Points on a hilly landscape, in no order, each with its height.
A ball rolls from a point to the lowest of its 2 nearest points, and stops where none of them is lower. Distance is the straight distance between rows; heights are no part of it.
ruvo: [-15 -45 -17 -54  57 -31  -1  33  77  49 -20  26 -48  16   8  -1  29  -6
  23 -37 -39]  height 275
Lomi: [-28 -50  23 -28 -26   9 -23  -3   2 -31  10  -9  -4 -36  -9  30  71 -29
 -29  15  63]  height 416
furum: [-32   2  20 -13  10 -31  -2 -23 -40 -42 -18 -43 -15  14  36  -3  25  -6
  28  44   6]  height 568
vipi: [ -1  -4  -4   5  35 -12 -18  69 -41 -23 -28 -10 -21  95  60  36 -47  22
 -15   0   7]  height 380
bek: [-28 -26 -22  -8  -4   8   3  36  15  23 -32  -1 -59 -10  14 -17 -17  -2
 -10 -51 -28]  height 277
Dativ: [-50 -15  52 -15   2 -12  38  29  69   4  35 -18 -10 -18  28  34  46   1
  63  32  33]  height 365
pafal: [ 50  -6   7   1  -1  40  12 -65 -45  40  19   0  -4 -43 -81  22 -26  13
  20  44 -63]  height 291
Besa: [-48 -18 -10  24 -24   0  44  71 -21 -10 -13 -11 -33 -39  29  14  12  23
  23 -34  20]  height 479
loko: [  6  33   6  13 -11  -9  50  62  33   7  25  16  28  -1  13  -8  13  34
  33 -30  49]  height 619
Miki: [ 17  35  44  15  35 -40 -24 -34   1 -50   4 -22  -4  70  44 -15 -13 -34
  35  65  11]  height 774
kila: [-33   7  26  -2  23 -42 -84 -17  25 -50 -30  18  13   0  23 -18  35  19
 -44 -30  71]  height 595
zoga: [-69 -56 -12  -8  -8  36 -37 -17  49  38 -20  28 -59 -88 -23   4  44 -19
   6 -63   0]  height 723
vake: [ 66  35 -12  21  30 -15 -26 -76 -57  -3   3 -13  33  -9 -27 -34  -4  53
  40  60 -24]  height 550
gep: [ 37  -5  20 -24   0 -12 -27  22  30  66  37  46 -68  25 -31   2 -31 -14
  27  27  -3]  height 412
Zaden: [-12  51  81   8   8  31  57 -15  -5  12  57   1  44  -8 -16  58 -14  -8
  61  41  13]  height 278
nus: [ 20 -36   8 -21  -8 -16 -28  65  48  20  -5  14 -65  40 -12  11 -14 -16
 -45 -12  16]  height 455
fel: [-16  27  57  40   9   3  13  52  45  17  32  18 -34  47  36  16 -47 -16
  42   9  35]  height 284
Lozi: [ -1   9  -7 -22  23 -23  53  65  26  28  21  15   0  -2  21  -8  19  25
  57 -24   8]  height 626
vor: [-55 -17  40  -3  17 -18  38  72  70 -23   2 -27 -36  14  58  20  34  -7
  32  20  34]  height 342
sem: [  0 -40 -34 -27  42 -21 -20  -7  -7 -43 -42 -40 -24  49  34 -25  -1 -22
 -38  15 -53]  height 731
Fazom: [ 76 -13 -74   9  43 -20  -5  23 -60 -28 -16 -39  14  44   9 -29 -10  34
 -31  50 -38]  height 382
Rula: [-57  48  34  31  -5 -13   2 -14  13 -24  -5  12  22 -34  27  -6  13  48
  26 -58  50]  height 283
Katu: [-57  22  78  11 -13   8  48   3 -21 -33  23 -35  31 -21  17  71  25  13
  22  22  53]  height 629
Rese: [ -18   -1  -22   -7   44  -23  -49   26    2   30  -31   36  -16   13
   19   25  -24   83   -4 -104   -2]  height 439
lisit: [-20 -14  38  -6 -25   8 -82 -52  81   9  -9  45 -12 -24 -36  -4  32 -15
 -46 -45  41]  height 701
tik: [  4 -45   8 -36 -34 -14 -19 -15  -5  17  15   0 -31 -28 -35  19  43 -12
 -13  19  20]  height 446
Leg: [ 33  23 -10  20  64 -17 -17 -55  13 -37 -22 -34  16  57  38 -53 -42 -27
  26  32 -57]  height 751
Feguv: [ 22 -18 -26 -15  -2   2  64 -13 -30   3   3 -28   3 -30 -17  -4  33  -1
  53  30 -32]  height 554
gapu: [ 35  12 -36  32  36 -25 -22  -8 -63 -57 -28 -45  13  56  33 -31 -24  14
 -12  85 -28]  height 407
fot: [-73 -24  26  25 -27  10  13  36 -38 -32 -12 -24 -42 -48  31  44  18  14
  15 -12  50]  height 488
levu: [ 19  28  20  13  12  17  21 -50 -66  36  17  24   7 -26 -41  20 -26  21
  76  52 -46]  height 258
Duk: [ 45 -17  -8  13 -69  50  -6 -42 -27  -2  14 -25  14  -8 -65  17 -31 -19
 -84  27 -15]  height 727
siza: [-31  31  41   3   0  33  47 -77 -19 -45   0 -47  66 -46  -7  19   6  -7
   4  -1 -29]  height 513
Napif: [ 43 -26 -41  -2  61  -9  -6 -12   8 -33 -28 -39  -7  62  33 -34 -32 -15
 -11  33 -73]  height 742
Gadez: [-29 -19 -15 -42  39 -37  47  27  37   1  -8  -5  10 -11  33 -15  70  -3
  54  -1  -8]  height 634
Dum: [ -5 -57 -25 -42  23 -24  46  35   9   3 -13 -33 -45  -8  22  -3  55 -30
  31  33 -28]  height 642
tig: [-23  17  48  29  26 -20  27  69  81 -21  21  -5 -19  46  63  12 -14 -16
  39   6  36]  height 314
fef: [ 51  31 -29  13  52 -19  47  61 -27 -10  25  13  25  44  44 -15 -31  -7
  49  23  -4]  height 353
Kolab: [ 22 -18  44  -7 -51  51  23  -7  87  32  37   7   7   5 -52  31  -6 -54
 -29  -2  14]  height 394
Mosa: [-22   8 -16 -13 -22   2  -2 -36 -13  35   2  15  13 -62 -14 -23  18  28
  21 -56 -10]  height 581
Zikeg: [ 31  44  23  10  -1 -28 -53  10  13  -4  -1  27   2  60   0 -22 -45  22
 -42 -18  33]  height 369
tonot: [-32  -1 -39 -11  11 -17  -9   6 -79  25 -26   1 -29 -28  24 -27 -20  51
  17 -31 -43]  height 583
kunam: [ 36  25  33   2   0 -14  18  35  84   5  49  23  35  47   5 -15  -6 -23
  17  11  52]  height 147
Kifa: [-48  14 -22  20 -11   6 -67 -41  15   3 -29  12   7 -20   6 -52 -26  22
 -57 -68 -17]  height 658
Fufof: [ -4  68 -21   9  23 -23  32  -5 -64  -1  -3   1  35   1  32 -33 -13  42
  70   2 -21]  height 301
dimoz: [-35 -24 -12 -10 -10  18  23  22 101  32 -13  25 -17 -41  -2  -8  45 -26
   3 -52  -2]  height 145
zizu: [  1 -20  20  14 -44  21   3  34  72  14   8   8 -32  21 -17  10 -13 -26
 -32 -14  17]  height 425
verol: [ 31  28 -51  12   1 -14  -8  60 -38 -32 -12  -9  50  47  29 -18 -23  44
 -69 -48  16]  height 310
pubi: [ 40  60 -25  32  39 -19 -38 -50 -59   8  -1   8  31  23 -10 -48 -55  53
  14  44 -37]  height 567
pul: [ 34  64 -21  34 -14  -1  37   7  -1 -24  10  -7  65  34  17 -39 -20   5
   1 -14  12]  height 599
Rus: [ -7  16 -11  -9  33  -5 -13 -21 -15  51 -11  21 -44   9  -1 -34 -59   9
  44 -15 -66]  height 330
nari: [ -7 -52 -22  -9 -30  -2 -31  65 -56 -12 -23 -25 -66  19  15  15 -12 -15
 -62  25   7]  height 699
moki: [-11 -32   1 -36  65 -29  -9  66  74  45  -1  36 -46  33  22  26   7  32
  34 -47  -1]  height 257
Rivu: [-71 -17 -33 -11  70  -5 -38   4  44 -27 -64  23   0 -25  49  -4  48  11
 -11 -79   8]  height 635
zemap: [ 10  46  26  27  46 -20 -30 -38   2 -35  -3 -12  -5  79  57 -40 -58 -31
  20  33 -24]  height 762
dobil: [-30  33  25  42 -18  33  46   5 -22  24   3  -1 -18  14  28   5 -65 -21
  55  11 -28]  height 255
dip: [ 11 -12   6  10 -51  -1  -5  82 -31  45  18  32 -58  -7 -29  29 -16  18
 -11   9  29]  height 362
zodim: [ 28 -17 -64 -21 -16   8  23 -35  30 -19 -18  -5  44 -42 -17 -33  71 -32
 -31  -4 -15]  height 527
vena: [-46  15  82  17 -38  47  26 -22 -24 -43  14 -37  30 -17 -18  60 -23 -22
 -55   7  31]  height 631
leku: [-11 -22  64 -33 -16  28  38  11  28   1  62  -2  42 -60 -51  68  38 -13
 -29  14  48]  height 256
sumik: [-53  70  12  23  13 -19  20  -5 -38   4 -10   6  26 -16  31 -24 -12  59
  57 -46   6]  height 327
moz: [-42  43  19  22 -18  33  50 -55 -46  -1   1 -23  45 -42  -7   7 -25  18
  23 -29 -26]  height 534
zame: [ 90   9 -10   1   5 -28 -11 -16 -27 -32  17  -7  16  30 -27  -9  12  -1
  -5  83  17]  height 491
feme: [ 66   9   6  -2  46 -41 -41 -20 -41 -11  -7  10 -17  50  -4 -15 -11   9
  23  86  -1]  height 512
rizo: [-44  -7  13  31 -48  27 -72 -42  28 -12 -26  11 -16  -8 -16 -20 -35 -12
 -72 -48  13]  height 673
rikem: [ 69   7  -4  28  30  38  67 -27  -6   4  40 -13  35 -11 -14   6  -8 -27
  77  52 -19]  height 231
Moben: [ 21  -1  -8 -51  54 -49 -79 -41  -6   5 -25  13   4  47   7 -23  -6  28
 -26 -33 -20]  height 390
lozu: [-71 -11  15  15  -7  22  16   5  52 -38   0   3  30 -62  14  23  74   4
   8 -34  59]  height 204
Lukul: [ 44  -8  49   8   8  17  45  14 -12  10  57   9   6  17 -14  57   1 -33
  63 111  19]  height 406
Pofip: [-10  -2 -38 -10 -12  21  41 -17  64 -23 -27   5  63 -36   5 -13  87 -50
 -25 -19  19]  height 537
zula: [-16   8   1  11  -9 -25 -88 -25 -13 -45 -22  -4  25  21  17 -29  -5  19
 -77 -13  41]  height 620
Luvi: [  5 -22 -51 -15 -55  23 -40 -19 -71   9  21  -8  18 -78 -46  12  29  13
 -44 -29   2]  height 485
zup: [-22 -54 -32  -5 -23  18  22  61  31   0 -35 -10 -39 -22  13  -4  23 -33
 -37 -32  -3]  height 250
pibid: [ -4  41   9   4 -32  15  29 -22  -2  43  34  29  37 -48 -32  -2   2  43
  33 -62  13]  height 594
Luku: [ 33  -1  -8  15 -54   2  -7  37  79   6  21  31  20 -20 -32   4  31   3
 -57 -42  63]  height 205
lil: [-78 -29   6 -20  74 -40 -49  12  17 -27 -46  11 -29 -20  54   6  45  24
  17 -56  22]  height 624
Varu: [-67  16  46  18 -12  13  -2 -33  -3 -40  -1  -9  43 -54  12  22  45  20
  11 -44  63]  height 240
fevo: [ 15  55  21  13 -24   9  19  -7 -19  58  37  43  21 -12 -33   5 -24  28
  51  -3  16]  height 606
kabu: [ 16  16  -2  23 -67  26  45  75 -50  39  30  24  -7 -18 -28  43 -16  27
  10   8  27]  height 341
nid: [ -4 -12  41 -16  -6 -44 -52  17  62   7  27  41 -21  -9 -21  15  42  37
  -7  -6  84]  height 381
fug: [ 32   6 -41 -36   9 -34 -11   5 -45  71  14  39 -38 -24 -36 -12   0  38
  41  -7 -34]  height 281
sosu: [-28  16 -36  19 -13  -3 -56  -8 -38  11 -19  -2   1  -3   0 -42 -56  37
 -70 -48 -13]  height 654
dop: [-13   5 -40  28 -17  17  27  42 -54  11 -22 -19 -22  25  23 -19 -61   1
  -5   7 -49]  height 532
vazo: [ -7 -22 -29 -11  14 -29 -78 -59 -51 -10 -26 -26 -39   9   0 -37 -24  11
 -43  38 -47]  height 615
petad: [  2   1  -3  -8  -5  -9   5   0  80 -33 -10  11  53   0   9 -12  75 -33
 -43  -8  62]  height 551
Kito: [ 12  19  -7  50 -36  58  37  12  -5  41  12  10 -22  17   2 -12 -82 -38
  33   2 -43]  height 280
Vof: [-55  10  72   8 -23  11  15  -5 -84  -3  -3  -5 -17 -13  -2  74   0   8
  33  60  -1]  height 596
kopiv: [ -2  27   3 -29  26 -37 -41 -17 -28  70  -6  43 -40  -4 -15 -22 -30  38
  45 -33 -33]  height 311
niref: [-18  -9 -16 -12   6   6  35   3   6  40 -12  -6 -39  -5  13 -32 -27 -21
  54 -25 -59]  height 304
Pimi: [-37 -34  -6 -40  44 -49 -22  -9 -42 -54 -40 -38 -27   5  51  -9  51  -4
  10  31  -2]  height 590
vevib: [ 72   8  13  10 -24  14 -15 -57  66   1  24  13  14  44 -41 -25 -26 -53
 -17  25  -7]  height 274
bop: [-14 -27 -23 -34  -7  19  -6 -79  66  18 -29   8  -5 -39 -23 -24  47 -58
  -9  -6 -48]  height 312
kug: [  0   0  24  -4  51  -4   0  53  89  47  14  40 -41  52  20   6 -44   5
  37 -49  -8]  height 229
foza: [-18  17   8   6   5   3  53  13  59 -26  -5 -28  11  22  46 -14  25 -51
  40   5 -12]  height 563
ged: [ 23  22 -52  -2  30 -18  -9   7   9 -30 -21 -13  73  55  32 -34 -16  21
 -52 -47 -19]  height 331
bir: [  3 -15  16 -53  30 -68 -49  16  27  43  14  48 -25 -27 -16  -1  51  45
  20 -16  37]  height 337
fovig: [-69  24  47  22 -10   4  48   3  16 -36  -9 -47  -3   7  60  14  23 -24
  41  -4   7]  height 577
bame: [ -8  13   8 -13  11 -50  -9  52 -66 -13 -10   8 -18  26  22  16   6  38
   5  31  37]  height 436
lakit: [  7 -11  51 -23  -3  -5  44  20  45  12  68 -15  13  12   2  41  30 -20
  67  75  32]  height 387
lim: [ 46  -4 -12  -9 -14  -3 -23 -89   7 -19  -3 -17  39 -15 -44 -23  20  -3
 -27  27 -22]  height 358
Nup: [-51  40  33  30 -24  19  19 -35  61   2 -11  -4  14 -12  21 -21 -18  -6
  24 -61 -14]  height 393
taf: [ 42  45  48  32  26  42  69 -30 -21  -4  55   0  63 -11 -14  41 -32 -22
  54  55  -3]  height 254
fil: [-19  23   7  10 -24  -9 -13 -40 -46 -28 -10 -25   4   9   5  -6 -18   8
  -7  36   4]  height 538
gifuf: [  5 -49 -34 -67  77 -40 -33   2  29  29 -40  17 -13  24  19   0  50  12
   3 -44 -44]  height 297
kenam: [  0 -26  -1 -17 -58  21  -8 -14 -43  16  16  -1  -7 -47 -45  34  10   3
 -36  -7  14]  height 470
Valob: [-28 -26 -25 -31  -9   8  54 -11 -36  31   3 -14 -19 -65 -10   2  37   7
  64  -3 -43]  height 562
Vufu: [-11  28 -30  11 -35   5  35   7 -81 -14   6 -19  45 -31   6  -6   7  42
   6  -5  16]  height 247
leve: [-50   8  15  -3  -9  32  26 -69 -91   3   3 -23  24 -72 -30  27  -6  23
  20   5 -37]  height 552
bib: [ -4 -28  17  20 -80  55  -6  20  22 -12  14  -9   5 -19 -36  43  -5 -30
 -86 -24  51]  height 698
Rosu: [ 15  23  24  -6  45 -20   0  20  78  20  14  28   0  50  13 -27 -21  -9
  24 -35   4]  height 197
Sufa: [ 58  27  29   9 -14 -15 -45  -9  53  17  24  44 -14  59 -21 -22 -50 -19
 -24   5  23]  height 326
loba: [-14   1  -5  30 -49  22   9   2 -55   1 -15 -22 -20  12  -3   5 -43   0
 -19  33 -13]  height 511
gatul: [-38 -33   1 -43  59 -51 -42  14 -16 -29 -25   2 -17  -5  39  -1  69  11
   3 -10  35]  height 610
Vumu: [-31 -18 -22  -6  60 -33 -11  52   5   5 -19  34 -25 -21  31  30  11  85
  20 -84  24]  height 452
rik: [ 46  10 -13  36  62   1  20 -22  -8  21  20  18 -14  27  37 -31 -58 -37
  78  42 -45]  height 190
mirib: [ 31 -19 -36  -1 -13 -13 -19  86  44  -6  -3  36   8 -12  -9   8  27  20
 -64 -63  55]  height 245
Mut: [ 10   0 -13  -2 -38  39  29 -27 -15 -20  20 -12  85 -62 -42  14  34   5
 -38 -41  24]  height 200
zis: [  8 -21  -8 -57  -2 -52 -34  22 -23  70  27  32 -50 -43 -30  13  45  34
  35   1  14]  height 308
naz: [ -9  62  52  -6  36 -44 -37 -51  -9  19   5  26  -5  25  12 -20 -21  17
  64  19   0]  height 601
tese: [ 31   3  24  27 -29  32  45  42 -61  14  44  23   6  10 -31  64 -10 -14
  28  94  20]  height 421
gol: [-40  -4  40  31 -30 -13  -8  70 -29 -26   6   7 -38  -8  14  42   7  41
  -9  18  88]  height 459
Deder: [ 53  -8 -29  19 -31  67  86 -15  -2   0  27 -23  36 -31 -48   9 -18 -25
  -3  10 -42]  height 451
Kagep: [-32 -14   1  13 -57  47  23  -1 -45  -4   2 -28  -1 -28  -9  32 -12  -8
 -28 -11   6]  height 489
retu: [-17  -3  44   3  -8 -40 -19  35  23  -1  14  19 -38   6   7  16  15  30
  10   8  67]  height 420
bogiv: [ 48  14  -3  12  49 -27 -19 -59 -48 -19 -13 -23  -4  15   0 -25   2  15
  51  85 -23]  height 533
neku: [ 12 -16  -5 -35  14 -26 -92 -25  20  25 -19  33 -28  15 -20 -16 -17  14
 -58 -41   0]  height 428
zop: [ 15   2   3  18  22   7 -16  66  -8   5 -11  12 -41  88  36  10 -80 -18
 -14   2  -9]  height 355
Fulev: [ 34 -29 -19  12 -69  34   6   4   9 -23  -5 -25   9  12 -28  -3  -3 -41
 -70   9   9]  height 713
ziki: [ 78  14  25   4 -17  21   0 -80  26  -5  33  -4  45  10 -61   0  -6 -19
 -15  33  -5]  height 318
vozi: [-15  -3  14  27   2   4 -36  48  32   6 -28   9 -59  68  25   5 -84   4
 -45 -39  -4]  height 385
Zoze: [ 76  13 -46 -15  47 -38  15  40 -49 -29  12  -3  28  48  16 -14   3  28
  12  27  -2]  height 366
lonul: [-18  -5 -36   4 -35  22  31 -15 -54 -23   4 -18  60 -63  -1  -4  44  12
  -9 -36  17]  height 224
Geki: [-77  -8   4   3  32 -16  30  28  24 -40 -40 -34  -9 -10  78  -4  45 -11
  20 -32  -1]  height 593
mal: [-21 -29  54 -20 -30  52   7 -29  68  14  16  -5   6 -40 -45  48  17 -51
 -45 -24   6]  height 368
Dok: [-23 -48 -22 -15  -2  -7 -11  25 -37 -33 -44 -48 -53  27  38  -8 -10 -33
 -37  24 -29]  height 716
ges: [-17 -70  -7 -26 -19  -2  38   4 -16 -41 -14 -55 -34 -15  16  21  62 -53
   0  55 -11]  height 653
Rogol: [ 51  -3 -52 -16 -10 -15 -20   1 -39  37  11  17 -15  -4 -32 -30 -18  27
 -13   0 -36]  height 253
sidog: [ 34   3   1  14  36   7  54 -26  20   7  27  -6  -7   6  21 -19 -14 -44
  87  35 -37]  height 211
Vaz: [-33 -13 -47 -14 -14   7  10 -21 -51  39  -6  -3 -23 -63 -16 -21   5  21
  26 -33 -44]  height 571
ret: [-49 -43  -1 -10   5   9 -77  -5  90  15 -27  53 -57 -49 -16   4  35 -18
 -35 -45  31]  height 714
volop: [-50  11  35   5   3  14  26 -52 -93 -13 -16 -28  -2 -29   1  38  -5   9
  43  43 -39]  height 573
lup: [-77 -69  54 -22 -24  14 -13   0  28  24   8  -8 -69 -47 -10  46  37 -20
   9   3  19]  height 417
buda: [ -2 -29  29 -34   5 -13   0  14  24  42  21  12 -75  22 -10   7  -3 -32
  46  44 -17]  height 434
kigo: [  9  13 -37  27  18 -17 -60 -74 -48   4 -13 -26  -8  25 -16 -48 -50  37
 -26  44 -54]  height 591
dugo: [ 19   5 -11  36 -19  68  68 -38 -37 -20   9 -49  25 -15 -27  19 -50 -24
   5  39 -61]  height 467
nev: [  0 -29 -52 -18  24 -15   4 -72  -9 -40 -38 -47  26 -48  10 -41  65  -2
  12  27 -40]  height 529
tafe: [ 11 -58  -3  -9 -58  10  10  56 -40  -1   1 -23 -74  10 -15  38   6 -40
 -31  58  16]  height 683
batun: [ 31  17  36 -35  24 -55  -9  26  53   9  45  24  17  36   3  -5  37   7
  31  46  60]  height 198
vufis: [  44  -14  -12   -4   -5   26   -2 -101  -10   16    4  -20   12  -41
  -66  -11  -13   10   -1   30  -55]  height 325
Vad: [ 34  27   1  36  44 -10  -7   5 -37  18  10  36 -13  48  34 -14 -79 -21
  39  49 -27]  height 214
Fubi: [ 38  -9  26  21 -46  53   3 -32 -39   1  14 -22  -4  15 -60  43 -62 -28
 -55  65 -26]  height 739
Vanin: [-22  13  29  30 -56  28  36  52 -11  25  36  20  -1 -39 -32  60 -12  39
   6 -15  57]  height 319
vasag: [-32  10  31   4 -32  22 -79 -88  41  -8 -13  21  23 -24 -33 -20   9 -19
 -59 -43  31]  height 688
ledi: [ 51  -3   8 -46  34 -47  -6 -13  51  12  28  18  -1  26 -18 -22  38 -17
  30  31   5]  height 239
Pok: [ -3  32  46  34 -11  27   7 -29 -41  24  18  19 -10   9  -9  27 -50 -17
  56  52 -30]  height 215
Mefa: [ 74 -13 -53  -7   3  -1 -18  15 -17  22   8   3 -29  32 -27 -25 -47 -11
 -30  26 -47]  height 225
zalu: [-20 -29 -60 -43   0  15 -49 -23 -27 -22 -15   3  30 -80 -13 -32  94 -18
 -19 -23   9]  height 510
rog: [ -4  49  51  -2  -3  -6  16 -55  21  33  28  18  17  -5 -12  -5  -5   2
  65   0   0]  height 622
bof: [ -6  -7  18 -19 -19  33  44  -5  11 -23  35  -7  76 -62 -37  39  69  -6
 -25 -14  48]  height 226
gevu: [ 12  -5 -39 -36  71 -29  21  45 -36  29  -9  11  -1  45  26   5  -2  34
  52 -28 -37]  height 332
Bana: [ 27  25  20  50 -21  17  -4  64 -10  11  12  31 -23  71  14   5 -79 -18
 -14  19  19]  height 328
Zos: [  8 -25 -38  10  11 -11 -31  83  17 -25 -23  18  -5  19  17  29   0  49
 -63 -72  39]  height 271
Zod: [-12 -13  18 -13 -31  37   6 -69  64   4  -5  -4  23 -24 -35   6  24 -54
 -30 -15 -24]  height 340
Zopi: [-28 -29  -9  24 -68  60 -36  -8  32 -19 -10   0   5 -35 -16  -2   7 -30
 -84 -52  30]  height 687
libu: [ 44  10   0   2 -49  25  64  25 -18   0  45 -10  45  -6 -39  29  19  -3
 -14  23  31]  height 454
kele: [ 16   5 -32   3  43   3  46  86 -47  27   8  14 -18  43  43   2 -42   7
  50   2 -22]  height 343
nedi: [-39  51  30  61 -49  37   0 -15  22   0  -8  -2   7  19  12 -16 -74   6
 -16 -48   4]  height 349
naze: [ -9  25  -1  47 -48  47   1   0  27  22  -4 -10 -21  36  -1 -34 -94 -30
 -23 -26 -40]  height 309
fifun: [ 88  13 -16  -8 -20 -15  31   0   5 -16  39  -1  52  10 -31 -11  39   2
  -4  40  35]  height 471
meku: [ 33  64 -26  42  21 -11  -7 -14 -37 -18   5  -2  53  46  22 -55 -71  29
  -6   9 -20]  height 584
sadu: [ 50   5 -16 -15 -22  -8 -18  -9  63  17   7  33  31  -2 -37 -31  29 -18
 -53 -34  13]  height 153
guvi: [ 44  17   5  54 -27  38 -11 -56 -60 -26   3 -22  31  26 -39  13 -54   1
 -32  86 -17]  height 753
pebo: [-36  -9 -18   0  12 -21  10  60   1  -8 -14  11 -10 -44  27   3  36  43
  12 -59  44]  height 466
moze: [  3 -57 -40 -44 -13  26 -19 -50 -39 -22   8 -17  27 -81 -44  13  86 -25
 -22  11   6]  height 500
tos: [ 66  30 -15  64  25  -2  -6   2 -50 -42  -2 -17  28  51  26 -21 -45  -8
  16  95  -4]  height 431
sezo: [ 25  38 -31  13 -16  -8  49  42  32 -27   2  -7  68  12  15 -33  16   5
 -14 -45  30]  height 609
fegos: [  6  -5 -46   0 -25 -13 -77 -11 -42 -17  -6  -8   9   1 -12 -36 -21  18
 -95 -16  -1]  height 639
vun: [ 32  20 -42   1 -20  12  -7 -18  80   8 -26  11  46  19 -11 -51   2 -28
 -73 -46 -22]  height 194
baga: [-24   5  20   4 -11 -17 -52 -10  35 -67 -12   4  42 -18  19  -3  75  -4
 -42 -20  88]  height 572
nuno: [ 21  41  40  27  48 -23 -19  24   5  28  25  48 -14  64  40   2 -61 -17
  49  17  18]  height 246
Nul: [ -1  -7   7  -7 -23  -6 -28  42   6  81  10  46 -87 -10 -42  13 -34  20
  17 -20   3]  height 388
mes: [ -5   5   9  18  28  -7 -48  41   6  28 -27  37 -51  52  16  31 -78  67
 -18 -58  -1]  height 418
dapod: [  5  14  19  15 -10  55  43 -79   3 -30   5 -42  51 -31 -44  12 -27 -30
 -27   5 -50]  height 490
fozu: [  4 -17 -65 -39  19  -5 -12 -60   0 -18 -31   4  44 -65  -4 -38  88 -18
   1 -15 -27]  height 518
voz: [-22  49  85  20 -10   3  22   7   4  24  52  21  21   3  -6  47  -6  21
  66  45  55]  height 305
Ruk: [-14  -4 -35  10  -8  23  75  16  46 -11 -20 -37  15   9  33 -31   5 -54
  19 -13 -52]  height 555
Sagip: [ 19 -49 -71  -7 -22  18  24  41  39  -4 -37  -8  -5   1  -4 -26  14 -51
 -70 -25 -33]  height 223
Nog: [ 23 -12 -21  -8  14  -5  50 -54  15 -25 -13 -41  24 -20   2 -19  50 -16
  39  35 -40]  height 542
faf: [-52   6 -15  -7  34 -17  -1 -16  15 -24 -46 -29  -1   4  53 -36   9  -7
  10 -30 -32]  height 608
mis: [ 29  10 -40  22 -62  53  72   0  21  -4   9 -21  60 -17 -21 -19 -18 -24
 -31 -38 -24]  height 438
gano: [ 16 -14 -73  -4  21  -9 -30  69 -25 -20 -22   1  35   3  27   7   7  46
 -60 -86  19]  height 289
rim: [ 19 -44 -11 -34 -10 -18 -71  28  48  34 -10  29 -57   4 -24   0   6 -13
 -63 -34  -2]  height 456
fol: [ 16   6  25 -26  33 -61 -71 -17 -44   5 -12  22 -47  49  -4  -2 -16  21
  -4  53   4]  height 540
Lebem: [ 44  10  -7  -1  -1   9  -1 -30  84  16  -5  15  13  46 -19 -45 -30 -57
 -20 -13 -38]  height 234
rafit: [-79   2 -27  14  31  17 -58 -28  45 -14 -59  20   0 -39  29 -36   4   7
 -25 -90 -13]  height 645
remeb: [-53 -60  47 -19 -26  45  -6  -9  49 -12   8 -11  -7 -56 -22  45  59 -43
 -21 -11  35]  height 392
Fofot: [  7 -12   6  -3   9 -10  42  -4 -47 -15   0 -30 -26   3  13  19  17 -20
  59  79 -17]  height 566
fon: [-63 -34  -8   5   1  33  30  17  89  -8 -18  12   3 -62  16  13  83 -28
   5 -33  33]  height 176
fatul: [ 64  14  23  17 -44  33  27  22 -46  12  51  21  24  11 -64  54 -22 -13
 -17  57  26]  height 437
Sigod: [ 11 -30 -57 -58  59 -47 -21  27 -41  12 -20   0  -1  11  26   4  40  36
   5 -42 -27]  height 317
Zufip: [ 10   4 -39 -29  60 -33 -41 -27   5 -30 -39  -7  50  45  32 -32  21  21
 -42 -35 -25]  height 354
vobu: [-55   0 -39 -25  47 -24 -14 -25 -40   1 -43 -21   1 -14  40 -42   3  29
  12 -44 -56]  height 597
Nasu: [  7  11  15  -5  43 -41 -13  42 -53 -32 -17 -10 -10  73  48   5 -15  11
   9  40  13]  height 408
sori: [-57 -46  64 -21  -9  -8 -14   8  37  38   9  -7 -90  -3   8  34  18 -27
  40  37   7]  height 443
nik: [  5  12 -41  24   2  20  58  43 -15 -26  -7 -34  10  34  44 -31 -36 -24
   2   0 -37]  height 544
moput: [-28 -10  60   1 -35  34  22   9  14  15  39   6   9 -50 -45  71   1  17
 -20 -23  52]  height 287
lolur: [ 12  35 -40  21   5 -14  27  10 -97 -23 -12 -19  26   0  15 -23 -14  41
  20  38 -23]  height 276
Fik: [-12 -53  25  -9 -40  15  17  -2 -48 -34  -2 -49 -42   2 -12  55  12 -38
 -21  82  -3]  height 668
Fusef: [-33  33  85  11 -15  26  32  -7 -60 -18  21 -16  25 -13 -24  80 -18   0
 -13  50  29]  height 613
ref: [ 37  40 -11  -7  13 -34 -60  22 -21  17  -4  33  13  32  -4 -10 -32  62
 -44 -42  22]  height 402
Zike: [ 27 -27 -18 -48  15 -32 -16 -52  50  27  -3  16 -24 -18 -37 -34  41 -21
  15  16 -42]  height 279
Reb: [ 53 -45 -60 -18   2   6  -2  44  24   5  -7 -10 -31  45  -4 -19 -21 -34
 -54   7 -48]  height 193
Kivis: [ -1  32  20 -26  28 -65 -49 -40 -56   4  -7  19 -11  10   7 -20   1  53
  31  25   6]  height 574
Ninut: [-24  16 -20  27 -48  39  45   2  36  -3 -16  -8  39 -21   2 -22 -14 -15
 -22 -66 -12]  height 422

For each start below, name the point where the ball stops.
Moben: sadu
libu: rik
leve: Pok
sori: kunam
fot: Reb
buda: Mut
pebo: rik
bame: rik
gapu: kunam
tik: kunam
nus: kunam

Call two points neighbours if one is among the 2 nearest of the other. Go from one point of each pair to the other, from neighbour to neighbour, staying as low as possible. Name the highest point that can't be avoided.
Mut, sadu: rim
dimoz, Mut: sumik
sadu, Pok: lim
